The views of a scene show one set of named points, each view turned or mirrored, shifted and resized as a whole, with a little noise and some points left out.

Scene 1
View 1
gebov: [-17 -12  32  11 -12   3  13   2  57  24 -22  14 -11  34 -23  -2  20 -15
   2 -11 -20 -66]
led: [-32 -22  -7 -10 -32  14   8 -37  19  35 -58 -29   8  25 -18 -14  -6 -13
  21  18 -31 -11]
bof: [-29   5 -32 -35  18 -16  33 -50  49   6 -58 -12  42  76 -12  20  34 -10
  35  31  18 -15]
Vidu: [-21 -35 -13   3 -39  33  -3 -42  -9  43 -52 -14   5 -11 -20 -31 -10 -12
  -6  -4 -57  -2]
pesa: [-35  32 -19 -20  18 -13 -20 -51  53  11 -13  41  21  18  -8 -52  34   2
  -1  19 -20 -38]
ramo: [-21  23 -11  -7  35 -29   9 -48  55   6 -21   8  27  52  -3   7  47 -19
  13  22  27 -62]
kevi: [-30   0  -1   2   3  -3  -3 -41  46  22 -23  17   9  24 -21 -25  32  -8
  -1   0  -6 -44]
vebe: [-12 -13 -11   6 -11  -3 -16 -39  10  26 -43  -5  35  18  -5   7  10 -29
  16  21 -29 -49]
Foz: [-54 -25 -34 -41 -19  -2  -9 -52  47  19 -58  19  52  57 -40 -18  22   6
  39  16 -16   8]
fik: [-43 -25   4 -11 -40   5 -16 -23  35  33 -51  -3  17  33 -27 -16  -7 -12
  35  20 -44 -29]
Zatad: [-11 -31  10  12 -42  -1 -35  -8   6  30 -50  -1  37  23  -9  22 -15 -38
  34  26 -63 -68]
duzof: [-67  20 -13 -29  -1 -19 -38 -54  68  20 -16  40  24  31 -26 -66  28   8
  21  25 -18 -34]
Niru: [-35  13   0 -27  -4 -12  15 -22  53  13 -47 -18  14  62  -5   3   4 -10
  39  41 -17 -38]
fos: [-39 -23   6  -4 -27  11  21 -35  26  38 -54 -41  -8  32 -24 -14  -3 -14
  20  15 -17 -19]
vigom: [-23   0 -22 -28   1 -15   2 -34  40   7 -55   2  52  64  -7  23  20 -18
  41  36 -12 -34]
Gitut: [-29  -9 -34 -30 -21   9 -16 -45  26  19 -52  27  44  23 -19 -27   9  -1
  19  18 -50   0]
zufit: [-69  11   0 -18  -9 -14 -18 -58  52  32 -30 -13   2  31 -21 -55  10  -3
  26  35  -8 -29]
nomal: [-35   4 -21 -30  -9   3   0 -40  42  17 -45  13  25  35 -16 -28  14   1
  16  22 -30 -10]
View 2
nomal: [ 40 -26 -11  -5  -5 -41   0 -14   2 -32  33 -13  -2 -34  12 -17   8 -11
  -6   1  -8   5]
bof: [ 55 -73 -37   6 -34 -60 -23   8 -14 -44  34  10  17   7  26   7  34 -17
 -15  -4   3 -21]
duzof: [ 54 -12  -8 -12  33 -37 -13 -23  37  -2  30 -10 -20 -10  19 -39  -2 -46
  -8 -33 -19  16]
gebov: [ 75 -21 -17   3 -46 -15  28  27   9  -5  15  -1 -43 -25   0 -44 -21   6
 -47  10  30   9]
ramo: [ 75 -48 -56  12 -25 -38  -9  28  10 -16  10  10  -8  20  23 -20  37 -28
 -26 -29  22  13]
led: [ 32 -26  -3  -5 -32 -29  25 -29 -15 -25  42   7 -18 -46   0  13  -1  20
 -21  14   1   2]
vigom: [ 57 -60 -44 -12 -36 -51 -20   2 -22 -45  37  -6  -6  -2  -4 -11  20 -14
 -14  -5  -9   2]
Foz: [ 48 -58  12 -20 -17 -50 -27 -45   1 -35  39   4  13 -24  12 -15   2 -25
  -4  -1 -21 -17]
fos: [ 38 -27  -2   3 -33 -28  30 -20 -10 -16  46  17 -25 -38  10  23  -6  22
 -34  13  12  -8]
vebe: [ 47 -29 -35  -8 -47 -15  14 -20 -20 -21  19   8 -17 -35 -22  -9  31  11
 -15 -14   8  38]
fik: [ 44 -27  -3 -21 -26 -28  11 -31 -11 -18  47  -3 -35 -39 -16 -11 -22   7
 -25   5 -15   6]
zufit: [ 46 -16 -17  -3  21 -37   4 -21  21   3  44   3 -30  -6  22   2   1 -21
 -22 -27  -9   8]
Niru: [ 49 -40 -41  -1 -17 -51   0  17 -13 -33  49  -8 -28  -4  11   2  -1  -6
 -29   5  -5  -5]
Zatad: [ 53 -29 -40 -34 -60 -13  17 -20 -41 -24  38 -10 -53 -40 -59 -25  -7  22
 -25   4 -11  40]
Vidu: [ 21  -2  16  -6 -34  -9  42 -51 -10 -21  23   3  -6 -84 -14  -4   5  33
  -6  13   7  26]
View 3
pesa: [  2  -7  -6  -8 -17 -16  15  -1  14  22   0 -27  14  -1  26  30 -25 -21
 -42  14   2 -17]
vebe: [ 28  -8  13  -2 -20  13  -1  20 -15  41   7 -23   7  -8  -1  25 -27  -4
  -7 -33  24 -22]
ramo: [ 10 -36  21   4  -3   1  10  26  -5  21 -13 -24 -18   3  29  42 -27 -15
 -35 -10  -5  11]
zufit: [-13  -1 -13 -16  -5   6  19 -22 -18  32   7  -1   1  -1   8  20 -26   4
 -33   1   2  -2]
nomal: [ 10  -3 -15   7 -31 -15   7   0 -12  24  -3  -4  11   1  13  12 -18  -2
 -31  -9  20  -8]
gebov: [ 33 -42 -20   4  -3  19  29  11 -22  50  -7 -22  -9   2  32  -2 -34 -20
 -36 -24  14 -32]
kevi: [  8 -21  -5  -7  -9   4  10  11 -16  31  -3 -19   7  -3  26  18 -29 -18
 -35  -8  10 -25]
Foz: [  2   1 -17  10 -36 -12 -25   1 -31  12  -5   3  20  17  25  10 -19  17
 -29 -11  18   8]
Zatad: [ 59  -4 -10   5 -29  28   5   4 -12  62  14 -32   2   9  -2   7 -37  12
   3 -49  26 -19]
led: [ 13  -5 -12   4 -24   5  10   1 -39  39   3   8   7 -10  -7   0 -19   5
 -17 -30  34 -15]
Gitut: [ 17  12 -17   7 -45 -17 -10   2  -9  22   4 -11  28   4   9  11 -19   4
 -22 -13  28 -16]
Vidu: [ 15   6 -13  -6 -32   4   4   7 -36  43  12  -3  32 -24 -15  -7 -20  -6
 -12 -28  50 -52]
fik: [ 23  -2 -27   3 -26  12   5 -10 -25  44   8  -6   9   8   7  -1 -27  12
 -18 -27  22 -14]
fos: [  6 -15 -12   1 -11  13  18   1 -47  41  -1  13  -2 -12  -4  -1 -19   4
 -22 -30  29 -14]
Niru: [ 16 -17 -11  13 -19  -2  24  -2 -11  35  -6  -1 -14   7  11  14 -19   4
 -29 -20  11  12]
bof: [  8 -26  14  24 -24 -14  -4  26 -26  10 -19   6 -14   8  19  29 -14   7
 -29 -24  13  32]
View 4
Zatad: [ 18 -15  12 -20 -21  38  45  14 -21 -23  -2   7 -53  11  31  45   2 -27
   3  21  64  11]
vebe: [ 28  -5  -1 -58  -7  14  31  36 -14 -44  -5   6 -40  14  14  30  -5 -20
   9   4  46  18]
led: [ 15 -15 -21 -41  -5   7  54  -2 -21 -47  -5  -6 -27  25  10   5  -8 -14
  21 -21  52   3]
bof: [  2  24   4 -40 -10 -14  37  29 -12 -63  -2   4 -13  36 -18 -27 -43   9
  29  22  17  31]
Vidu: [ 25 -33 -37 -61  -5  20  38  12 -30 -45  -6  -8 -28  15  31  23  -6 -34
  14 -49  68  -3]
fos: [ 15 -19 -16 -39   9  -2  56  -8 -13 -46  -5  -7 -27  29   6  -4   4  -9
  22 -19  44  -2]
gebov: [ 24 -39   6 -14  14  15  16  24   7   4  -6  17 -34  35  13 -13   8 -29
   7  16  29   3]
Niru: [  9   9   1 -16 -17  -9  50  11  -7 -29 -13   3 -30  32 -20 -14 -12  -8
  28  16  39  21]
zufit: [ 27  -2 -29 -59 -12  -7  46   8 -14 -19 -29 -10 -15  38 -44  -4   7 -13
  22   7  42 -15]
kevi: [ 30 -17 -17 -56   3   2  14  40  -4 -17 -15   6 -19  33 -12  -8  -4 -24
  11   4  30   2]
pesa: [ 34  -2 -30 -62 -24  -5   7  59  -8   0 -30   8 -14  36 -42  -9 -14 -36
  17   6  41   7]
Gitut: [ 10  -2 -34 -50 -35  20  29  29 -40 -30 -13  -2 -10  27  -1   6 -43 -28
  20  -8  59   5]
duzof: [ 28  -2 -37 -61 -28   6  19  36 -21   8 -33  -2  -2  44 -53  -9 -15 -30
  17  23  39 -18]
fik: [ 11 -17 -18 -29 -16  22  48  -2 -28 -21 -10  -3 -23  28   5  10 -10 -21
  16   5  55  -9]
vigom: [  6  19   7 -30 -22   4  37  31 -20 -45  -5   7 -25  28  -8  -2 -36  -6
  22  30  35  27]
nomal: [ 15  -1 -28 -42 -22   4  32  25 -23 -26 -16  -1 -15  33 -15 -12 -28 -24
  24  -6  48   8]
ramo: [ 28  12  10 -52   2 -18  14  56  11 -31 -12  14 -24  36 -29 -18 -12  -6
  16  36   9  28]
View 5
zufit: [-14  -3   9 -19  -5 -24  21  29 -12  -3 -15 -24  47   2 -12 -17  16  27
 -17  -9  -2  16]
fos: [-33   8   2   7  -6 -15   7  30 -10   8 -29 -28  15 -26 -15   1 -10  29
 -12  16 -25   0]
duzof: [  9 -12  23 -42  13 -19   7  12  -3 -12  -5 -26  52  28 -10 -21  24  13
 -12 -12   2  34]
Zatad: [-15 -19  32   2  21  16  27  21  -6  -9 -70 -21   3   2  -2 -32 -40  36
  10  41 -46  17]
Niru: [-14 -10  10  -7  -6 -27   0  13   2  -6 -34 -35   7   1 -19 -10 -14  54
   8  10  14   8]
Vidu: [-37  28  18 -13  23  33   7  29 -11  27 -33 -27  22 -27   5  -6  -9   4
  -8  21 -55   3]
bof: [ -1 -18  -4   5 -14  -1 -31   3  13   1 -11 -26  -5 -11 -27 -12 -27  73
   3 -21  26  24]
gebov: [  8   0  32  -4   5 -29  -7   7 -16 -10 -49 -37  -6   5 -16   4   0  24
 -29  52 -26  19]
fik: [-27 -12  15  -6  10  -8  12  23  -3  -9 -31 -26  22  -1  -7 -14 -15  16
   9  16 -35  12]
pesa: [ 17   6  32 -46  16  -1  -1   2  -6   4 -20 -34  38  22  -8 -16  27  28
 -19  -1  13  30]
vebe: [ -1   1  24  -4  10  31   9  16 -10  12 -47 -19  11 -11  -6 -25 -20  45
 -16  17 -23  24]
led: [-35   9   6   0   5   4   5  26  -5  11 -29 -27  17 -22 -10  -6 -15  27
   0  11 -28   3]
Gitut: [-18   0  16 -28  26  26 -10  10  10   8 -16 -29  28   4  -2 -17  -9  15
  17  -6 -20  20]
nomal: [-16   3  14 -27  11   1  -8  11   4   6 -17 -34  23   2  -9  -8  -1  26
   4  -2  -5  15]
Foz: [-16 -19  -1 -10  10   6 -23  10  17  -7   8 -24  23   1 -14 -14 -14  16
  13 -25 -16  26]
vigom: [ -3 -21  11  -4   0   4 -13   3  11  -5 -30 -28   2   3 -18 -22 -28  60
  12  -5  10  24]
ramo: [ 31  -9  19 -10 -10  -9 -14  -2  -8   0 -28 -25   3   7 -24 -16   2  68
 -35   1  28  37]
kevi: [ 12   3  24 -18   6  -5  -6   9 -12   1 -26 -29  18   3 -12  -8   9  27
 -32  16 -11  28]

In a view up to two points have been moved. Name them for each view, in the order of its rows, or write -.
view 1 -> vebe
view 2 -> zufit
view 3 -> Niru
view 4 -> gebov
view 5 -> bof
